Points on a hilly landscape, in no order, each with its height.
A ball rolls from a point to the lowest of its 2 nearest points, and stops where none of them is lower. Distance is the straight distance between rows; heights are no part of it.
Bafed: [141 100 145 142 127 148 160 135 137  85  97 107  57 208 163 131 121 128
 154 105  63 144 228 119]  h=432
fis: [128  87 132 152  90 141 144 123 162  91 125 131 122 147 151 101 111  98
 161 107  77 147 188 121]  h=594
Dakep: [125 126  92 111 133 174 147 121 166 156 145  97 116 152 133 137 113 149
 146 102 127 148 117 126]  h=413
guzel: [138 132 130 122 115  74  53 126  92 142  94 111 162 117  89  90 180 146
 161 220 171  94  61 117]  h=678
veken: [141 165 118 153 148 134 143 123 131 137 136 123  92 101 160 180  90 129
 189 128 136 129 136 125]  h=722
sarep: [160 129 146 130 139 130 170  84 183 107 146 147  64 122 166 159 107 113
 155 116 124 149 177 152]  h=679
bigo: [131 132 119 134 112 114  97 143 100 174 128 117 128 131 135 138 140  90
 143 151 156  96 110 162]  h=751
Zivo: [105  84 137 120  97 152 147 114 177  51  75  86 125 122 181  55 130  89
 159 149 117 144 131  54]  h=633
Taso: [117  87 156 137  98 139  94 169 122 108 109 144 169 141 135  91 169 110
 104 125 170 117  72 112]  h=682
Res: [123 145 107 145 126 109 150 136 146 173 128  99 133 131 136 183  93 160
 122 149 178  94  94 140]  h=400
kuvob: [125 182 130  99 133 128 154  50 100 111 149 128  80 106 115 104 129 114
 161 178 112 159 103  80]  h=540
Nomek: [126 156 145 151 147 111 172 102 116  91 139 146 102 113 121 151  99 160
 117 133  90 165 125 112]  h=481
Des: [120  77 148 126 103 185 150 132 156  61  93  98 145 128 199  79 132  80
 178 106 106 167 151  70]  h=658
Leko: [127 152 140 157 109  79 130 105 121 128 123 188 115 105  91 137 125 150
 109 167 148 100 111 137]  h=574
Mivit: [107 156 143 135 159 179 195 100 128 152 145 118  96 141 111 171  88 227
  93  89 131 141 211 181]  h=474
Palus: [112 125  80  88 121 151  58 165 119 168 128 104 197 112 150 135 134 107
 175  64 152 115  96 104]  h=649
dipa: [ 99 143 117 102 155 151 120 161 116 177 136 117 187 129  84 172 105 160
 116 128 141 144  95 129]  h=798
gubur: [ 91 186 126 112 169 123 186 105 112 147 156 128 118 116  81 171  81 177
  56 134 113 126 167 182]  h=340
Vezap: [ 92 108 150 124 138 118 121 149 127  96 108 155 135 124 100  91 143  99
 104 155  72 155 122 112]  h=712
rozo: [139 111 134 169 112 117 116 165 137 125 126 173 157 116 100 131  94 134
 114  67 115 106 158 145]  h=681
zifim: [ 96 123  90 118  96 130 110 125  98 170 123 117 216 111 123 100 148 151
 171 135 154 122  73  82]  h=582
giz: [135 154 142 148 123 112 131 138  76 164 142 181  99 148 104 129 118 106
  60  81 119  83 155 174]  h=486
ret: [132 124 108 108 104 145  38 175 126 132 111 109 186 118 150 112 140  99
 156  96 165  91  89 113]  h=672
muvum: [111 166 113 109 168 155 174 108 123 176 159 114 115 136  88 162  83 200
  53  87 142 117 178 180]  h=412
sug: [122 136 124 124 131 115 140 124 139 178 146 147 152  86  90 160  97 128
 122 137 122 137 144 188]  h=849
poge: [ 94 117 102 132  98 116  97 136  81 164 120 129 187 112 107  67 183 132
 148 143 134 106  89 105]  h=613
sesek: [139 124 138 140 137 167 134 164 138 149 125  96 104 177 147 183 109 142
 128  86 113 135 207 177]  h=865
donit: [ 98 185 138 141 148  94 157 126  88 161 148 129 124 118  85 181  98 152
  78 180 141 107 128 165]  h=221
gomo: [116 187 104 136 142  96 130 116 121 173 152 112 119 125 100 163 107 163
  81 161 179  79 107 157]  h=319
zumi: [103 114  98 141 132 162 113 175 112 118 121 105 183 131 136 110 125 146
 128  79 105 143 115  86]  h=742
rop: [143 133 141 131 149 131 150 116 107 110 144 141  65 175 141 136 125 141
  87  84  79 140 200 166]  h=279
zugun: [130 115 134 124 103 140  90 112 132  89 134 125 159  84 145  91 140 114
 176 155 138 150  92  85]  h=349
supam: [115 128  93  79 115 146 104  97 110 147 149  77 200 104 123  92 151 136
 184 165 153 151  56  79]  h=545
tesav: [ 95  98 140 120 132 160 134 158 145 128  82 128 137 134 136  81 164  78
 144 140  98 129 122  98]  h=744
sese: [154 127 152 165 152 108 149 131 163 125 147 178  98 122 128 174  93 141
  87  84 147  90 197 182]  h=617
liboz: [152 164 114 138 145 154 153  96 158 124 137 104  64 119 158 164  83 113
 174 121 112 134 184 133]  h=701
Dod: [121 138 130 142 110 153 113 113 105 117 154 149 150  85 115 111 126 124
 164 119 128 157 103  98]  h=403
lofe: [ 89 132 136 111 135 134 165 102 108 141 125 151 131 129  97 105 154 117
 134 163  82 173 100 110]  h=677
zemu: [140 101 135 107 131 113  63 174 120 164 108 127 211 104  89 117 161 145
 119 166 170 125  65 131]  h=736
lur: [142 151 141 117 160 121 172 101 116 128 162 151  56 159 137 165 138 133
  81 102 121 128 172 183]  h=352
luda: [135 105 149 142  78  78 105 123 141  91 130 146 116 145 129 101 148  95
  95 158 145 119 111 149]  h=624
galif: [137 117 138 159 146 104 140 143 137 131 125 177 130 121  98 147 115 145
  71 141 137 115  97 135]  h=526
nifu: [140 118 147 121 125 121 163  91 145  68 134 129  88 109 136 125  92 124
 140 145  82 180 135 101]  h=423
lefur: [124 186 109 115 168 137 151  86 116 153 170 134 101 132 109 132 144 148
 104 133 142 139  96 120]  h=414
Lerik: [143 137 141 133 120  86  87 152  72 122 155 153 145 114 108 117 144  98
  88 134 102 112 116 149]  h=584
koma: [121 144 141 117  91  95 147  92 135 111 125 152  46 169 137 118 154 100
 116 138 103 111 140 138]  h=477
Til: [124 106 126  89 138 118  52 143 122 100  83  99 207  55 154  49 205 120
 181 188 143 107  79  82]  h=655
kunam: [130 132 105 163 123 123 125 153 171 129 114 140 134 123 113 161  97 163
 108 125 164  94  99 126]  h=467
vok: [125 113 121 161 121 139 123 188 112 127 105 141 164 136 108 112 107 135
 105  82 102 111 127 111]  h=714
sufep: [141 134 130 130 129  79  79 109 105 121 113 155 160  79  85 101 158 143
 153 203 132 131  88 120]  h=643
zison: [139 126 147 121 153 188 160 138 152 132 113  85  72 174 151 176 105 166
 143 115 108 159 201 153]  h=880
gipi: [137 103 121 141 106 103 111 137 164  49 102 110 126 117 178  56 139  71
 152 144 118 109 129  72]  h=601
Zabut: [130 127 109 106 113 112  81 128 135 155 126  93 153 113 130 136 142 109
 175 189 166 120  84 144]  h=727
dal: [146 119 140 132 139 139 162 106  93  72 143 113  67 165 169 104 146 129
 135  92  68 161 156  89]  h=251
Detu: [144 135 134 142 125 119 100 161 131 156 113 127 100 161 146 146 145  76
 127 119 132  95 134 152]  h=771
sil: [104 125 151 131 117 138 174 111  97  94 122 135  80 175 134 104 139 139
 117 103  62 167 162 122]  h=147
nira: [127 137 128 111 136 119 103 169  86 200 129 127 206 129  74 156 129 144
  96 143 155 113  76 138]  h=770
noke: [144 145 145 155 131  99 134  88 176 108 149 180  76 107 127 160 103 120
 125 112 142 119 173 157]  h=652
rumu: [138 104 162 163  91  98 117 138 159  78 128 140 115 138 142 142  94  76
 113 151 136 129 144 146]  h=590
rel: [132 165 126 100 140 138 132  71 103 145 165  95 143 111 117 105 146 127
 177 191 139 161  70  76]  h=501
luni: [116 130 111 110 141 173 156 127 125  91 117  60 125 113 163 102 122 123
 168 132 105 158  92  53]  h=415
siv: [161 154 149 146 120 107  97 157  63 172 150 174 135 121  97 138 132 118
  75 101 142  91 120 172]  h=535
puda: [134 113 117 114 124 123 140  98 179  96 125 121  96  99 125  99 117  83
 144 165  97 165 128 113]  h=363
pugif: [130  84 104  82 118 124 102 121 137 116 110  69 209  89 163 108 163 135
 185 164 167 146  51  77]  h=585
Fotoz: [121 124 155 103 104 129 100  89 151  83 115 149 118  77 116  88 146  90
 157 186 128 173  94  95]  h=284
vubef: [147 114 112 108 125 147  87 180 152 186 130 129 160 133 106 165 106 121
  98  58 170 105 126 168]  h=369
rak: [134 123 169 146 158 154 187 113 142 116 116 151  73 159 132 179  84 208
  93  81 123 134 236 180]  h=529
zegol: [119 113 116 103 148 109  78 142 125 102  89 122 150  98 135  58 209  92
 136 184 122 108  91  88]  h=686
zusas: [139 114 137 154 152 157 175 136 120  80 103 100  92 151 179 113 133 128
 164 126  97 158 135  66]  h=339
sel: [127 166 109 120 167 147 163 140 109 201 155 111 145 137 107 187  89 197
  62  59 165  86 154 170]  h=472
vus: [124 171 115 146 125  85  99 103  88 132 142 168 135  80  87 122 132 141
 144 177 122 107 102 122]  h=610
Gam: [140 111 122 108 136 147  95 162 155 187 135 142 155 124 100 126 150 106
 108  89 151 132 108 150]  h=292
buveg: [141  80 109  85 105 117  66 128 175  92  92  93 185  77 166  63 169 106
 178 177 180 119  92  85]  h=622
tofan: [123 165 119 133 140 147 129 104 105 143 173 129 136 116 106 137 131 146
 144 137 158 158  74  98]  h=454
ked: [102 116 110 111 107 109 143 107 102 153 139 141 138 126 114  91 176 109
 127 168 116 132  88 114]  h=648
vez: [130  95 149 155 104 148 118 141 169  91 123 129 132 132 153 137 103  84
 158 121 134 154 147 131]  h=554
buz: [126  95 144 139 102  68 111 112 146  46 111 151 118 145 177  62 169  53
 145 149 110 100 156  91]  h=566
lilu: [136 121 112 124  95  93  53 134  98 135 103  92 182 100 139 110 160 110
 187 198 164  99  78 112]  h=703
nitap: [138 122 154 150 164  95 177 121 120  96 127 166 104 146 121 145 137 150
  78 123  99 149 110 125]  h=534
Nak: [140 100  92  99 134 146 128 141 151 135 147  68 136 143 151 131 130 114
 145 116 113 151 115 122]  h=463
zurun: [130 174 123 119 184 145 185 103 140 142 138 109  55 149 142 178 114 163
 100 127 136 118 157 152]  h=418
vesup: [118 128 135 118 162 146 151 155 125 171 142 117 150 131 103 173 101 141
 101 107 113 148 140 176]  h=826
zote: [142 122 143 173 151 120 190 133 158 124 114 164  92 143 128 172  90 174
  97  93 120 117 202 168]  h=576
vifi: [139 110 140 140 129 150 128 179 107 138 130 102 137 159 122 166  96 133
 100  84 110 143 166 186]  h=848
kuv: [122  84 136 136  83 108 106 146 123 101 116 136 147 163 139  75 175  88
  96 120 133 103 114 134]  h=654
tuduv: [137 109 129 173 108 118 140 126 154 105 137 183 106 143 125 114 113 117
 129  61  94 121 200 132]  h=638
Pige: [125 174 112 131 173 177 167 113 120 161 144  98 124 112 135 205  79 171
 166 117 137 145 161 136]  h=747
zom: [147 146  98 112 154 169 114 172 136 196 129 109 128 150 121 184 107 150
  91  50 155  88 167 175]  h=438
pero: [140  73 116 119 108 139 114 153 174 103 125  87 165 138 168 122 119 101
 162 114 136 141 126 130]  h=513
Vugo: [131 163  92 117 157 163 170 104 160 157 149 116  87 137 120 140 116 166
 114 115 137 123 120 135]  h=356
rof: [136  94 145 138 106 103  56 185 120 119  99 160 190 120  91  94 150 125
 102 148 172  97  75 119]  h=707
Losid: [117 121 162 132 100  82 151  95 128  76 101 162  58 154 169  96 166  69
 127 148  98 124 140 104]  h=519
gef: [130 146 137 137 107  87 162  91 100 137 150 170  70 156 131 127 135 124
  78 117 121  97 142 165]  h=422
Lise: [112 131  94  87 108 141  88 126 106 198 131 121 200 122 127 153 136 137
 174 103 183 126  69 115]  h=618
tifup: [163 103 154 117 131 150 163 106 130  99 132 141  42 203 155 138 128 177
 116  80  71 155 240 151]  h=361

Where does a ball stop that starts at each point below?
zemu: Vugo
bigo: donit
veken: donit
Leko: donit
vok: Vugo

Call two points neighbours if one is among the 2 nearest of the other. Go from one point of each pair to the other, from neighbour to neighbour, staying as low as possible. Name the highest point that can't be avoided.
Gam / donit: sel
sil / donit: nitap
Vugo / sil: zurun
sil / Fotoz: tofan
